A landscape with many valleys, sampled at points; each row gives a point and its height.
From any point a ball takes the steepest step (drop divided by distance) to one of its 2 nearest points. It stops when none of these is lower. Distance is the straight distance between rows; heights are no part of it.
<964>: [136 131 116 121 108 108 125 121  97 104 188 144 151 114 131 109 106 117
 159 138 155 125 166 111 114 151 137 141 130 148 101 158 100 152 136 140
 135 153 122 151 148 161 145 104 106 153 138 104 163 112 123 138 127 129]  h=31.6
<639>: [143  92 108 101 128 175 180 116 167 122  73  97  88 142 169 101 113 133
  86 139 138 156  99  82 110 119 163 192 133 161 123  80 164  37  92 105
 170 122 146  84 111 145 117  89 142  70  95 110 202  81 105 144 109 135]  h=61.9
<269>: [143 153 131 110 125 116 138 145  94  79 203 111  97 133 157 113  87 141
 159 152 153 128 168  98 121 126 109 138 137 184  97 160 102 141  75 146
 163 158  93 155 138 159 141 131 134  99 120  92 177  92 160 132 129 150]  h=35.5
<354>: [126 163 131 130 135 118 120 167  82 120 113 153 178  99  82 136 160 145
 136 143 100 111 132 172 208  60 115  73 142  83 111 160 124 169 186  83
 133 100 156 139  81 117 140 172 150 140 152 176  65 125 155  96 120 107]  h=17.1
<1140>: [129  90 157 147 135 142 115 158 140 117  76 116 127 158 174 138 131 122
  97 116 109 138  76 133 170 108 152 153 167 147 135  95 146 123  96  94
 142 119  84 109  92  75 100 128 154 104  89 147 156 150 152 157 123 142]  h=55.5
<1234>: [107 150 138 188 141 130  80  98 120 181 165 170 105 141  73 137 171 189
 131 123 141  74 125 164 111 148 132 125 161 118 162 162 149 135 193 101
  73 111 151 171 144 153 120 134 148 147 130  87  89 175 137 112 151 114]  h=63.8
<120>: [147  98 162 157  91 125 130 133 124 173 152 165 188 119 116  87 152 171
 125 159 146 111 144 159 142 187 138 166 171 173 111  83 181  64 161 148
 106 148  79 165 126 136 115  78 113 168 137  96 202 130 160 146 122 100]  h=16.2
<78>: [140 112 160 132 134 127 141 151  95 183 163 143 193 112  99  95 119 149
 134 118 174 110 134 157 130 172 136 161 143 184 136 127 155 108 158 124
 111 129 107 176 110 144  80  98 127 150  99  93 149 138 160 120 142  93]  h=21.5
<1109>: [128 134 153 112 105  93 129 131  75 132 140 150 224 109 102  97 123 115
 153 112 120 131 129 149 189 116 148 117 105 139 109 163 102 170 144 107
 137 108 126 159 103 128 107 114 123 180 132 148 152 106 139 114 144  98]  h=7.5
<1150>: [132  84 142 146 141 142 103 123 188 135 107 161 118 161 157 170 146 131
 121 147  94 108 115 136 139 136 103 161 170 127 105  90 143  75 141 117
 135 158  89 165 129 119 140 146 111 111 102 126 158 133 156 125  45 125]  h=41.8
<863>: [160 129 183  89 152 143 213 163 114 123  67  74 163 140 132 100 120 114
  65 125 126 143  86 153 146  99 174 151 103 166 143 109 141  98  87 102
 151 100 120 117  62  76  64 109 168 116 108 120 165  87 137 149 141 146]  h=18.9
<62>: [149 155 122 138 118 107  98 122 162  85 162 141  86 137 136 210 144 149
 120 162  73 106  94 138 147 105  94  99 152 103  90 118 104 157 131 119
 133 174 100 140 153 107 161 168 136 114 148 156 137 151 139 100  85 149]  h=31.9
<210>: [166 160 143 122 114 102 158 132  78 123 140 146 214 126  99 137 162 161
 121 139 114 123 133 144 170  99 170  86 126 126  95 169  98 151 155 106
 100 113 140 152 106 136 117 115 159 150 159 134 143 130 136 107 142 112]  h=1.7
<588>: [ 42  98 125 160  96 131  62  99 143  92 118 129 100 138 133 132 108 132
 186 101 136 110 122  72 119 127 127 148 128 133 124 105  67 218 121 163
 115 144 117  95 180 113 149 122 132 136 142 162 122 152  95 178 212 128]  h=41.9
<625>: [138 122 112 109 146 122 121 139 127 137 222 122  98 112 147  89  97 133
 153 134 209 106 172 130  85 181  94 170 150 190 136 115 162 108 112 198
 139 162  98 159 150 166  98 121  92 155 125  61 161 148 158 141 131 147]  h=48.8
<1255>: [117 179 127 118 127 108 114 103  73 157 209 130 138 118  85 136 119 141
 157 135 136  89 175 124 121 124 111  83 125 100 123 194 115 179 154 104
 110 127 155 191 134 177 125 166 124  99 150 110  92 111 128  98 140 137]  h=44.1
<117>: [153 139 117  97 158 123 126 132 114 185 160 111 116 118 123  88 113 112
 117 120 173 137 164 133 100 158  75 163 131 164 154 141 172  69 148 118
 155 127 142 171 132 171 109 132  72 126  81  84  94 115 124 101  63 112]  h=47.2
<946>: [141 168 123 121 151 122 116 114 114 180 163 146 122 125  73 128 114 135
 130 131 137 128 175 140 107 136  87 100 125 102 135 178 130 111 177 102
 118 135 165 197 136 195 121 149 123  97 123  97  97 103 113  99  85 108]  h=46.1
<674>: [133  77 170 124 125 137 141 146 150  98  79  94  79 151 179 155 121 107
  77 141  77 127  56 151 198  82 128 132 169 129 125 108 148 120  69 111
 125 116  86 104 103  67 129 168 177  81  69 157 120 163 145 120 124 189]  h=52.7
<559>: [104 119 116 112 132 140 124 117 103 150 153  99  94 118 170  70  75 115
 164  79 187 142 138  89  67 166 111 170  90 164 193 148 153 131 108 143
 122 120 154 121 161 164  97 109 108 119 109  70 108 134 106 127 162 121]  h=43.3
<1037>: [167 158 121 124 127 139 209 127  68 166 152  92 119 141 115  93 110 148
  76 142 171 149 113 100  92 159 164 142 118 156 182 164 135 100 110 138
  90 100 155 135 121 162  71 106 147 107 128  44 144  94 126 121 151 120]  h=58.0
<986>: [146 111 146  77  82  81 160 162  97 119 141 106 186  95 165  68  94 113
 121 123 143 141 166 160 115 115 140 175  97 182  97 131 176 128  93 159
 187 104 149 137 117 150 128 125  62 184 125  96 156 104 134 130 121 120]  h=84.4
<1163>: [131 121 145 100 122 122 138 119 107 112 160 103 110 127 149  83  91 107
 140 109 171 148 142  89  83 146 128 154  94 152 162 136 107 154  70 170
 123 122 126 118 157 131 119 106 126 171 131  88 128 136 124 140 163 152]  h=39.9
<1075>: [149 138 119 130 170 155 157 118 113 177  84 153 179 156  80 140 149 164
  83 137 113 149  94 131 140 130 150 116 168 102 150 145 160  57 176  86
  72 107 165 135 102 127  99 125 157  95 132 123  99 122 120 105  89 110]  h=67.7
<82>: [114  47 118 120 161 195  99 126 154 159  49 117 131 145 191  66 107  34
 119  90 140 163 107 137 150 122 144 173 148 112 159 106 187  83 125  92
 155  87 117 114 100 102 104 140 122  78  48 137  83 130 116 146 117 135]  h=62.9
<324>: [155 139 127 113 133  98 111 156 124 148 165 130 151 110 115 127 119 108
 133 136 128 131 158 140 146 136  98 132 132 145 101 141 126 123 133 118
 156 140 115 167 124 129 124 126  99 143 117 126 121 117 145 122  81 121]  h=27.0
<833>: [111 110 122 131 117 126 114 118 105 132  98 159 196 120 112 104 146 122
 157  96 129 126 139 111 142 133 168 136 108 109 115 146  90 164 156 122
 120 105 144 126 128 134 126  86 134 177 145 157 143 144  85 133 152  72]  h=14.5
<404>: [183 114 138  72 116 118 181 137 104 165  96  98 181 100 125  85 117  88
  54 113 132 140 138 144 118 146 143 159  96 160 143 139 179  61 129 131
 152 106 185 135  97 137 100 108  83 153 114  97 122 107 109 107  77 102]  h=87.7
<943>: [ 84 167 119 120  94 101  80 125  91  99 139 148 150 116 132 156 136 152
 178 147 111  86 153 109 168  77 122  72 125  97  77 158  72 223 152 117
 142 146 111 150 132 150 162 155 129 128 139 198 117 100 124 145 138 125]  h=24.8
<782>: [173 127 133 133  83 101 175 125 134  76 159 171 147 132 101 129 137 143
 131 159 125  94 134 152 106 148 163 135 120 187  72 111  95 118 101 185
 115 179  76 151 143 105 132  85 134 177 185  98 222 124 140 156 160 140]  h=19.0
<159>: [ 76  99  97 147 119 161 120 172 173 137  39 139 170  91 142 140 133  78
 144 103  89 154 100 129 205  75 135 102 121  55 127 104 117 173 177 101
 157 115 161  78 104 133 130 151 115 131 138 237  93 144 103 141 159 122]  h=22.0
<879>: [132 139  97  86  88 124 143 125 145  97 106 136 210  72 124 122 123  98
 130 160 100 160 151 123 153  95 134  94  68  82  75 120  90 152 140 148
 166 133 173 114 125 146 168 113  94 156 153 206 154  85 109 118  98 119]  h=80.5
<309>: [ 82  90 114 130 110 139 121 110 128 147  65 135 179 101 126 109 128 118
 171  84 137 167 124  99 140 118 161 140  98 106 150 134 116 152 153 104
 141 118 175  86 132 127 133  87 113 120 140 181 131 114  73 151 157  77]  h=21.4
<1175>: [ 64 120 106 153 108 143  84 152 138 142  58 156 159 111 118 147 141 130
 179 130 109 130 115 122 177  70 113  98 121  85 110 125 102 194 186  73
 134 119 157 115 124 124 164 137 123 107 124 196  85 142 109 137 120  93]  h=27.9
<714>: [103  83 162 147 135 160 102 133 165  67  87 110  66 145 166 160 121 119
 100 126  91 129  83 136 170  94 106 105 170 115 155  98 157 136  91 105
 106 118 113  76 134  74 142 169 161  92 110 174 106 184 145 122 152 180]  h=50.1
<361>: [114  53 136 150 138 168 118 115 162 141  62 133 105 160 171 126 124 132
 105 114 118 134  90 116 134 154 150 187 153 153 164  78 147  77 126 105
 114 113 110  97 123 103  94  95 143 125  77 124 176 141 127 154 137 132]  h=58.1
<172>: [158 115 142 126 124 131 149 138 107 158 105 138 178 127 115  94 131 114
 106 102 142 139 132 150 145 161 162 147 121 163 135 134 136 105 140 116
 123 119 127 137  96 120  89  83 138 174 119 113 153 126 137 153 134 104]  h=26.0
<488>: [136 137 134 171 151 122 134 115 127 191 145 149 129 155  70 147 182 173
  98 131 132  89 116 152 128 170 140 137 165 118 156 139 152  75 178 124
  64 123 120 165 140 136 107 124 151 139 124  83 112 154 136  99 117 118]  h=64.9
<1245>: [146 128 114 111 171 137 126 125 160 162 143 113 105 123 117 121 130 122
  96 119 153 138 129 130  93 161 103 142 128 120 173 133 152 101 134 148
 125 119 133 132 132 125 115 137 116 147 111  91  94 149 116 103  99 136]  h=43.9
<627>: [102 116 116 115 162 172  80 118 150 140  87 113  62 124 142 128  89  87
 158 103 125 167 123  91 109 107  99 126 118  99 160 115 137 117 129  89
 144 129 152  95 131 131 131 135  99  65 107 154  90 127 113 135 123 136]  h=64.2
<230>: [149 187 128 114 146  99 129 136 107 124 160 138 152 134  56 152 159 157
 114 159 112 114 123 144 114 115 130  58 127  80 132 170 120 153 157 121
 104 113 149 144 138 130 127 175 165 135 181 118  71 136 135 102 124 144]  h=40.8
<656>: [145 120 128 107 134  95 126 123 137 162 120 148 224 105  83  93 163 112
 130 114 114 141 154 164 121 165 128 133 115 127 122 144 161  97 166 108
 102  94 182 162 119 159 113 116 126 190 152 130 111 141 126  91 109  89]  h=35.2
<950>: [129  82 110 145 117 148  94 154 123 159 143 145 113 116 179  94 107 133
 200 122 169 128 170 102 146 127 106 191 172 194 104 111 148  94 132 101
 183 149  85 164  97 164 124  96  78  51  55 105 192  94 138 160  97  96]  h=57.1
<389>: [169  84 169 112 123 124 176 163 120 149  89 126 175 137 129  84 112 104
  66 118 141 120 113 160 141 152 167 173 143 191 137 118 170  76 104 127
 147 100 105 133  73  79  66 111 132 158 102 103 158 100 153 165 124 123]  h=24.4
<1262>: [ 72 144 151 178 109 100  88  93  96  86 183 174 119 130 112 153 162 167
 180 133 127  51 142 128 122 125 121 111 145 123  86 130  71 204 139 142
  95 150  89 143 164 123 165 131 130 144 149 143 141 152 121 139 199 132]  h=52.2
<682>: [124  92 118 151 138 151  91 112 173 174 119 158 135 124 132 154 149 134
 146 142 105 110 150 138 136 129 104 153 152 123  93 111 134  86 182  95
 157 136 123 170 119 137 145 111  79  97  77 142 139 112 109 128  44  93]  h=45.8
<607>: [108 135 109 156 157 159 112 134 157 141  87 135 115 154 128 170 155 153
  98 136  79 132  77 138 143 109 122 107 157  79 156 130 146 114 156  97
 106 114 165  98 122  78 127 179 162 106 135 157  67 177 122 117 105 134]  h=70.0
<1178>: [112 123 127 136 136 146  74 136 124 142 145 119  90 127 154 123  98 114
 200 111 161 125 169 110 136 132  89 150 154 163 109 127 149 118 131  85
 186 162 103 169 122 136 123 129  90  74  61 102 113 111 135 116  83 110]  h=59.6
<378>: [111 164 128  76  93  69 147 134  89  95 182  98 136 126 166 136 114 108
 157 146 129 138 178  88  97 105 119 125  84 119 127 192  94 182  76 167
 157 138  90 140 165 135 139 154 126 145 155 127 122 102 126 122 164 178]  h=32.1
<785>: [156 180 119 104 123 114 183 105  68 153 131 102 138 129 119 115 102 149
 107 132 154 172 127  87  87 127 142 127  86 131 155 158 115  80 118 141
 105 126 183 102 120 194 107 104 146  57 138  72 152  63  86 118 126 126]  h=56.1
<1253>: [103  92 131 153 134 161 110 118 108 192 107 135 130 118 162  81 124 133
 192 119 187 120 173 116 146 148 137 196 167 167 138 100 163  55 161  94
 144 130 102 175 122 158 107  61  93  87  52  81 177 101 106 138  88  69]  h=54.4
<18>: [118  48 125 113 133 182 127 106 181 143  45 141 143 151 193 100 128  90
  97 103 138 139 110 135 145 159 164 196 159 134 139  75 185  64 127 127
 139 104 121 121 102  99 120 118 133 111  72 126 145 112 143 140  79 124]  h=60.6
<346>: [123 172 106 116 126 129 128 112  79 179 126 122 136 116  92 135 104 151
 167 129 113 155 162  95 128 116  95  78 123 101 126 152 114 110 178  95
  95 142 168 153 127 196 137 120 123  60 122 123  99  82  94 114  94 124]  h=48.7
<1249>: [150 137 143 101 127 109 140 142 169  74 143 105 125 107 147 174 141  96
 106 143  82 146 114 171 153  98 124  98 106 120  96 120  93 181  74 173
 159 146  80 105 119  77 142 151 168 201 159 148 116 139 170 120 135 159]  h=23.7
<1032>: [158 113 131  61 113 119 160 158 123 158 104 101 154  94 160  69 105  89
  87 113 154 147 147 147 108 135  84 168 111 161 149 161 200  87 110 136
 176 101 147 142 120 146 110 154  62 138  78 118 106 110 130 109  70 121]  h=86.5
<1225>: [138 145 122 117 149 105 147 130 123 157 174 143 182 109  73 116 151 120
 120 120 134 128 133 156 115 160 146 110 121  98 156 167 145 132 154 122
 104  95 154 156 136 138 138 134 146 174 150 120  93 158 134  89 127 124]  h=38.5
<679>: [145 128 101 144 151 133 107 122 162 128 159 114  64 139 120 136 123 118
 104 110 133 129 115 124  78 179 144 128 115 137 150 114 142 129 108 175
 109 143 119 105 155  99 133 117 129 165 145  98 103 167 136 115 134 147]  h=41.1
<493>: [ 83 154 136 192 138 146  80 115 102 152 150 177  65 133  87 111 153 187
 165 132 146  48 165 155 107 107 102 107 144  98 146 149 159 172 184  89
  63  68 186 145 111 134 140 153 145 132 137 117  59 157 145 124 190 102]  h=63.0
<766>: [149 101 173 183 120 114 157 151 102 142 126 160 168 145 111  99 139 180
 122 153 131  96 111 157 168 164 168 164 160 189  94  95 132 102 142 150
  98 144  80 155 114 117  98  85 141 166 120 109 218 169 147 157 175  87]  h=21.1
<264>: [ 94 120 138 176  95 115 103 104 111  83 155 170 130 131 128 155 136 175
 189 135 127  90 142 120 137 129 122 123 148 143  66 128  74 183 153 120
 118 163 105 167 152 142 154 108 102 110 120 136 186 127 107 120 136  97]  h=50.5
<370>: [ 61 101 111 146  95 162  78 131 172  92  70 120  87 121 157 150 115 114
 176  99 108 135  85  81 147  99 119 110 127 109 124  86  82 189 121 143
 126 128 125  63 160 109 164 143 120 111 132 214 115 160 104 175 196 129]  h=37.2
<326>: [141 153 124  98 143  99 128 150  95 138 150 124 164 103 100 142 129 127
 135 133 118 138 137 160 165 107  98  84 113 100 123 168 132 161 166  81
 158 125 136 157 106 135 125 150 123 122 124 153  89 122 124 105  81 115]  h=22.1
<73>: [163 126 118 133 148 143 157 108 197  80 129 107  56 166 121 168 123 111
  72 121  95 151  98 119  89 167 150 136 114 117 141  83 145  90  64 183
  92 137 107  87 147  91 142 129 159 162 151 108 123 174 125 127 147 166]  h=37.6
<552>: [133 118 132 156 128 123  96 137 106 159  99 150 173 117 120 127 134 150
 163 126 120 128 150 135 171 121 133 141 135 136  88 127 128 110 187  71
 145 142 119 176 108 162 135  88 114 105  91 143 156  85  99 120  79  64]  h=49.1
<725>: [164 144 160 100 138 132 189 149 122 110  92 110 140 134 118 139 141 125
  47 140  97 145  70 146 143  86 151 115 107 143 136 125 125 132  87 116
 137 110 118  92  90  67  76 125 159 155 136 122 140 116 164 134 130 142]  h=13.5
<368>: [119 181 103 116 135 152 130 119  86 170 137 101  97 131 114 142  94 146
 167 142 142 170 130  75  96 128  93  94  88  79 152 141  76  95 145 124
 117 143 185 108 148 179 142 143 117  41 144 106 104 109  85 158 111 154]  h=51.2
<1184>: [154 114 118 104 118 106 158 123 143 141 106 123 197 115 108 101 157 107
 104 111 117 128 126 151 113 166 173 149 115 130 137 119 150  82 143 148
 109  93 173 121 118 123 129  73 114 204 166 130 144 140 107 115 131  86]  h=31.0
<936>: [129 112  91  81  88  98 101 142 129  97 125 137 180  77 155 114 112  76
 150 129 133 141 185 125 147 110 118 130 110 116  79 142 119 153 137 128
 195 137 134 133 127 155 166 124  62 135 131 161 135  86 115 111  76  98]  h=82.1
<947>: [142 176  88 126 152 134 156 101  95 195 103  97 104 145  83 119 104 144
 123 139 166 177 119  97  69 151 127 110 101  92 188 141 118  57 135 146
  88 123 184 127 154 200 119 116 148  35 163  77 107  96  89 135 118 144]  h=53.6
<798>: [101 111 137 167 121 153  81 101 106 210  90 158 163 125 130 108 142 143
 189 121 155 117 173 120 156 144 125 159 131 146 117 130 155 104 198  56
 127 135 129 190 113 165 105  70 108  94  53 104 157 105 113 108 106  63]  h=51.8
<452>: [122 119 116 133 153 151 128 121 107 175 186 104  72 130 148  87 113 146
 158 114 209 122 167  90  84 163 113 165 135 168 179 118 152  82 116 167
 110 140 127 142 160 179  93 103 109 117  84  64 136 118 124 116 126 109]  h=46.2
<1030>: [138 136 111 114 119 129 129 151 176 110  95 144 179  87 121 146 142  90
 108 133  91 147 121 146 167 114 139 103  94  87  95 122 100 156 142 165
 161 124 136  97 116 110 150 123 129 173 155 207 126 123 111 127 103 104]  h=79.1
<390>: [111 175 113 105  93  88 115 127  77  82 173 127 141 126 126 136 130 139
 164 161 127 104 173  93 129  95 136  87 116 139  98 164  52 196 104 142
 144 161 102 145 149 138 151 137 149 126 147 150 135  88 126 127 164 152]  h=28.4
<649>: [138 124 124  69 137 131 140 132 155 102 125  73 103  85 159 119  87  60
 105 113 139 177 130 109  97 113 118 126  67 127 171 137 157 136  45 163
 171 108 139  81 126  97 136 160 110 167 117 106  78 143 128 118 155 169]  h=74.2
<899>: [105 162 164 202 130 128 131 114  71 125 142 160  84 147 114 140 165 190
 143 126 135  77 105 142 108 108 142 121 143 116 160 131 127 176 153 126
  32  71 142  85 123 127 141 153 184 107 155 148 112 156 145 165 218 116]  h=61.1
<861>: [169  96 142 132 173 146 150 128 116 193 110 137 177 158  79 109 169 134
  74 141 145 129 104 152 124 167 139 125 157 132 172 156 173  41 152 114
  92  85 142 161 110 115  83 137 160 168 130  89 102 142 130 112 100 105]  h=66.2
<470>: [164 139 148 123 132 114 113 159 163  81 171 121 104 133 145 174 131 119
 133 150  92 120 118 159 155 102 107  79 146 130  72 116 105 157 100 140
 163 154  66 135 122  98 136 164 132 141 122 161 114 150 188 113  99 154]  h=28.2
<633>: [ 66 126 128 151 115 126  84 137 142  97  92 135 117 112 159 140 127 117
 166 108 110 126 100 123 165  88 125 100 135 111 115 122  92 202 123 110
 146 116 119  94 122 115 154 136 136 134 121 201 110 125 128 150 165 118]  h=32.6
<612>: [112 184 127 103 116  80 125 148  81 115 145 155 181 103 103 147 155 143
 165 164  90 104 146 123 185  67 119  48 105  86 103 154  84 200 176 101
 123 130 129 146 110 137 146 154 152 136 160 204  78  96 141 113 130 139]  h=21.2
<1208>: [100 121 111 126 129 154  57 137 147 142 101 120  90 115 155 139 112 105
 178 117 127 150 141 115 152  99 101 109 143 126 113 116 130 166 153  69
 182 150 126 124 129 128 137 146  92  65  72 160 102 119 110 130  91 113]  h=62.0
<1180>: [ 59  94 131 176 111 127  70  92 194  75 137 152  69 136 140 169 131 119
 179 103  98  91  95 126 124 160 111 141 131 110 101  83  90 190 119 149
 107 161 118 124 193 110 168 125 126 162 147 174 139 202 107 138 184 132]  h=45.7
<228>: [128 173 117 128 158 145 127 133 181 101 115 126  74 157 127 196 141 150
 108 154  84 145  88 125 138  92  74  54 115  43 141 120 122 106 128 136
 123 153 161  84 152 113 156 206 136  77 151 176  84 168 130 129  98 178]  h=72.9
<572>: [147 139 122  77 139 141 155 138 158  81 127  74  99 105 164 141  97  86
  95 133 134 187 143  98  93 113 125 123  79 131 128 106 140  91  53 158
 170 146 147  80 110 119 151 153 107 114 125 123 126  90 126 119 111 160]  h=71.9
<406>: [154 169 111 127 163 145 176 120 118 139 100  82  57 168 126 142  92 162
  88 144 154 168 113  97  79 138 134 146  97 106 164  95 123  35 103 146
 107 152 171  93 153 167 122 119 139  21 146  82 138  78  87 138 122 162]  h=56.2
<642>: [137 142 117 129  79  84 138  85 106  91 170 163 151 152 102 145 145 149
 137 159 132  84 142 137 110 141 160 117 118 133  85 152  74 170  99 167
  98 159  58 160 155 129 162 100 140 168 187 126 168 109 117 126 179 139]  h=22.7
<772>: [ 98  79 126 153 151 152  73 114 202 123 149 120  74 121 143 126 129  95
 131  91 125 115 115 118  95 180 114 150 137 116 138  90 140 152 101 157
 122 121 112  91 156 103 133 141 122 177 143 140 100 210 132 116 148 144]  h=44.0
<638>: [147 151 103 127 150 129 130 134 165 129 110 145 139 136  97 178 155 138
 106 155  68 156  86 148 143  96 115  69 127  53 116 129 112 107 150 132
 121 139 148 119 127 119 134 162 140 117 182 177 108 142 123 108  90 144]  h=71.4
<437>: [ 97  64 146 117 155 169  80 134 140 151  59 123 105 160 141 105 130  83
 123  96 141 143  83 145 165 124 119 146 177 129 170 127 197 101 104  88
 132 100 100 129 105  63 105 164 134 107  59 134  56 162 149 136 131 134]  h=64.8
<736>: [135 165 159 174 138 131 164 129  65 122 121 123  98 146 122 126 162 197
  92 124 149 107  70 145 128 119 171 123 144 159 180 136 130 148 128 112
  42  71 126  98 112 102  94 115 188 112 139 103 131 157 152 158 204 119]  h=60.1
<762>: [ 81 161 164 175 118 105  63 121  88 108 194 167  89 128  89 145 168 177
 154 118 125  50 150 170 137 104 107  86 161 126  95 152 110 216 146 109
 103 124 115 148 133 113 155 155 134 153 125 139  99 147 174 135 178 133]  h=53.5
<1015>: [104 135 123 155 168 153 112 114 119 156  92 153 155 150  86 146 150 154
 127 126 110 135 101 138 139 105 130 101 143  90 172 145 153 108 182  67
  94 103 185 142 121 125 117 158 141  84 148 137  69 141 110 102  95 110]  h=68.9
<162>: [ 96  89 113 127 134 164 125 146 168 150  55 115 160 111 146 106 117  59
 139  79 115 174 135 123 152 104 131 139 112  97 155 127 138 163 142  97
 164 104 148  82 102 114 121 120 121 107 122 189  95 122 101 139 145 112]  h=28.5
<1035>: [103  85 136 154 143 160  96 104 209  92 108 128  79 141 167 164 128 103
 110 101  79 124  65 134 146 135 117 131 167 111 169 100 143 153 101 127
  97 124 131  79 149  78 161 160 147 156 136 163 100 220 122 120 156 162]  h=47.3
<198>: [149 131 141  53 108  97 171 141 114 123 139  91 158  99 154 100 117  91
  81 124 155 167 143 145  84 119 110 148  73 134 137 145 182 117  84 180
 194  87 160 125 130 142 128 156  61 171 114  95  95 110 139 118  92 143]  h=85.4
<500>: [151 144  94 139  89 103 168  70 138  92 150 129 132 162  95 137 144 134
 117 143 125 123 133 113  86 157 189 128 113 121 128 114  72 137 111 191
  81 144 108 126 161 130 146 101 141 164 211  97 176 121  93 148 180 135]  h=26.1
<391>: [ 91 113  93 109 110 144 127 139 186 106 104 119 157  91 139 136 133  60
 126 113  98 157 138 126 126 107 124  93  98  75 127 122  88 196 111 182
 179 127 125  89 130 114 152 146 124 191 172 197 101 147 129 143 157 132]  h=77.5
<106>: [164 144 159 152 141 134 181 143  69 167 153  96 101 141 109 100 132 172
  89 123 176 100  88 137 117 167 171 144 138 179 184 147 126 115 115 136
  64 115 113 132 122 115  68 116 176 132 133  64 121 147 155 137 181 116]  h=59.2
<250>: [155 116 138 129 115 116 160 157 154  91 118 112 133 134 133 154 139 117
  84 131  93 125  79 158 129 128 166 123 111 137 115 113 111 153  90 163
 149 121  93  92 110  63 118 115 156 191 150 145 160 144 147 134 133 136]  h=18.8
<397>: [155 153 107  82 135 150 139 146 151 100 106  77  81 128 164 149  95 111
 106 154 130 189 141  75 123 105 103 119 109  97 116 110 117  95  94 129
 180 159 161  90 119 154 154 132 100  41 109 139 138  84 117 121  77 143]  h=69.3
<968>: [152 202 116 130 118  98 118 113  90 145 205 119 115 143  78 159 148 145
 133 154 137 101 149 139 110 129 118  86 139 108 130 179  85 176 142 132
  94 131  97 167 163 158 153 164 151 122 173  84 106 129 147 118 125 164]  h=42.5
<50>: [163 143 136 108 121 147 190 159  88 129  92 111 120 132 134 139 122 157
 107 162 117 145 121  93 163 105 122 142 145 146 109 140 156  36 146  69
 169 129 107 145  82 149 105 107 133  20  72 104 180  50 124 121  50 100]  h=67.0
<1257>: [154 130  99 134 129 111 165 103 146 119 131 132 115 132 106 126 159 129
 103 112 124 137 121 120  77 174 182 118  94 126 168 113  88 132 101 191
  82 122 142  79 161 113 148 107 162 197 205 105 141 149 115 130 188 136]  h=29.6
<788>: [109 123 131  92 114  82 125 126 128  79 191  96 117 125 163 106  97  87
 158 119 151 129 181 110  99 138 134 141 103 152 118 137 119 186  56 199
 173 137 106 127 144 111 146 141 123 195 170  98 113 144 140 133 179 179]  h=36.1
<176>: [122 142 136 157 140 108  78 119 118  91 222 128  75 157 128 130 119 142
 159 133 148  79 144 136 105 168 103 128 142 172 108 124 126 173 101 155
 127 172  55 143 165 118 128 152 123 163 134  89 130 177 179 143 165 172]  h=52.9
<1072>: [139 107 106 119 168 167 163 113 162 118  72  92  60 165 157 139 107 150
  76 141 140 177  94  81 108 125 122 156 127 125 147  99 162  17 100 117
 125 147 147  96 140 141 128 109 151  42 100 101 157  85  98 127  94 152]  h=59.1
<17>: [126 149 119 118 137 104 112 122 139 104 221 125  69 136 128 113 117 122
 135 136 169 116 180 118  78 179 104 156 133 154 130 130 111 137  93 181
 150 173  92 153 172 145 134 127 117 155 135  54 136 137 158 119 144 171]  h=50.9
<207>: [175 126 135 105 135 149 184 139 117 141  93  95 129 134 143 113 116 137
  75 148 141 136 129 105 123 128 151 155 136 170 134 122 160  24 129 112
 160 115 139 132  87 150  95  92 127  85 103 102 199  62 122 143  76 107]  h=64.7
<696>: [140  93 114  94  72  83 138 168 133 104 116 145 214  87 150  87 117  96
 128 136 124 117 164 159 138 128 119 155 108 162  58 115 129 152 115 150
 190 128 132 135 109 124 144 125  59 188 147 161 168  88 133 137  96 113]  h=83.3
<521>: [113 116 119  77 116 115 149 137 170 112 114 113 150  90 159 120  98  70
 116 113 127 162 150 118 103 118 114 121  86  96 144 126 131 178  91 169
 169 123 160  87 134 118 134 154  91 186 158 162  88 125 129 121 131 148]  h=76.0
<749>: [ 98 100 139 182 104 132  85 104 155  57 121 169  99 143 147 171 131 169
 174 126 102  86 112 127 138 118 112 134 162 129  93  93  89 175 144 113
 109 159 119 137 176 118 168 108 114 115 113 179 175 158 119 142 153 120]  h=48.6
<1084>: [118 145 103 137 142 163 118 109 168 107  99 102  68 163 156 156 115 130
 124 128 101 168 107  92 103 105  90 113 116  96 128  98 115 100 120 114
 131 164 148  92 160 148 150 134 121  70 128 154 130 110 110 140 105 160]  h=66.5
<343>: [139  90 126 162 127 127 108 121 221  87 145 145 107 146 166 212 142 117
 115 138  52 111 117 152 158 138  70 122 177 101  86 104 132 117 138 131
 137 177  82 133 149 100 183 157 123 118 113 167 163 153 143 102  56 157]  h=36.7
<713>: [161 122 138 170 115 103 175 133  94 111 152 146 169 128 108 103 142 173
 136 138 156  96 133 148 122 179 182 160 150 181  86 119 102 100 113 163
  89 157  95 143 122 157 112  63 137 169 162  93 247 112 128 148 160 105]  h=22.9
<131>: [ 85 153 179 211 142 134 115 129  91 130 147 175  52 136 115 141 153 160
 192 134 126  74 142 143 111  73  89 119 136 110 147 120 158 179 146 108
  59  62 150  99 103 113 148 171 178 112 125 151  63 156 143 147 200 131]  h=62.1
<510>: [170 163 136 102 127 111 187 138  89 130 121 112 167 122  99 143 128 144
  87 143 104 141  96 145 156 110 162  78 102 128 100 161 100 139 126 120
 134 127 124 125 110 103 106 107 165 122 147 139 146  93 143 118 116 133]  h=7.4
<1066>: [ 69 151 146 158 138 104  70 110 122  99 215 162  51 136 131 134 138 149
 158 114 135  59 144 156 107 135  97  98 179 163 103 131 128 201 138 122
 127 139 100 134 130 106 149 167 138 146 117 118  85 184 186 128 167 167]  h=54.5
<183>: [166 168  93 126 129 121 180  86 171  99 125  96  92 157 101 151 127 125
  73 140 119 148 116 124  62 145 169 122  93 104 151  81 112  89  78 190
 104 146 136  75 131 107 143 123 132 145 180  82 135 121 108 133 145 152]  h=33.9

For each start below, name the point where the ball stops.
<176> | <354>
<1032> | <725>
<346> | <120>
<397> | <725>
<1262> | <159>
<798> | <725>

Call two points neighbours if one is among the 2 nearest of the other. Go from one point of each pair to the other, from neighbour to neighbour, staying as low as possible. Name the highest point that can't be avoided.
<354> / <120> | <1066>
<782> / <159> | <162>
<120> / <782> | <713>
<210> / <120> | <172>
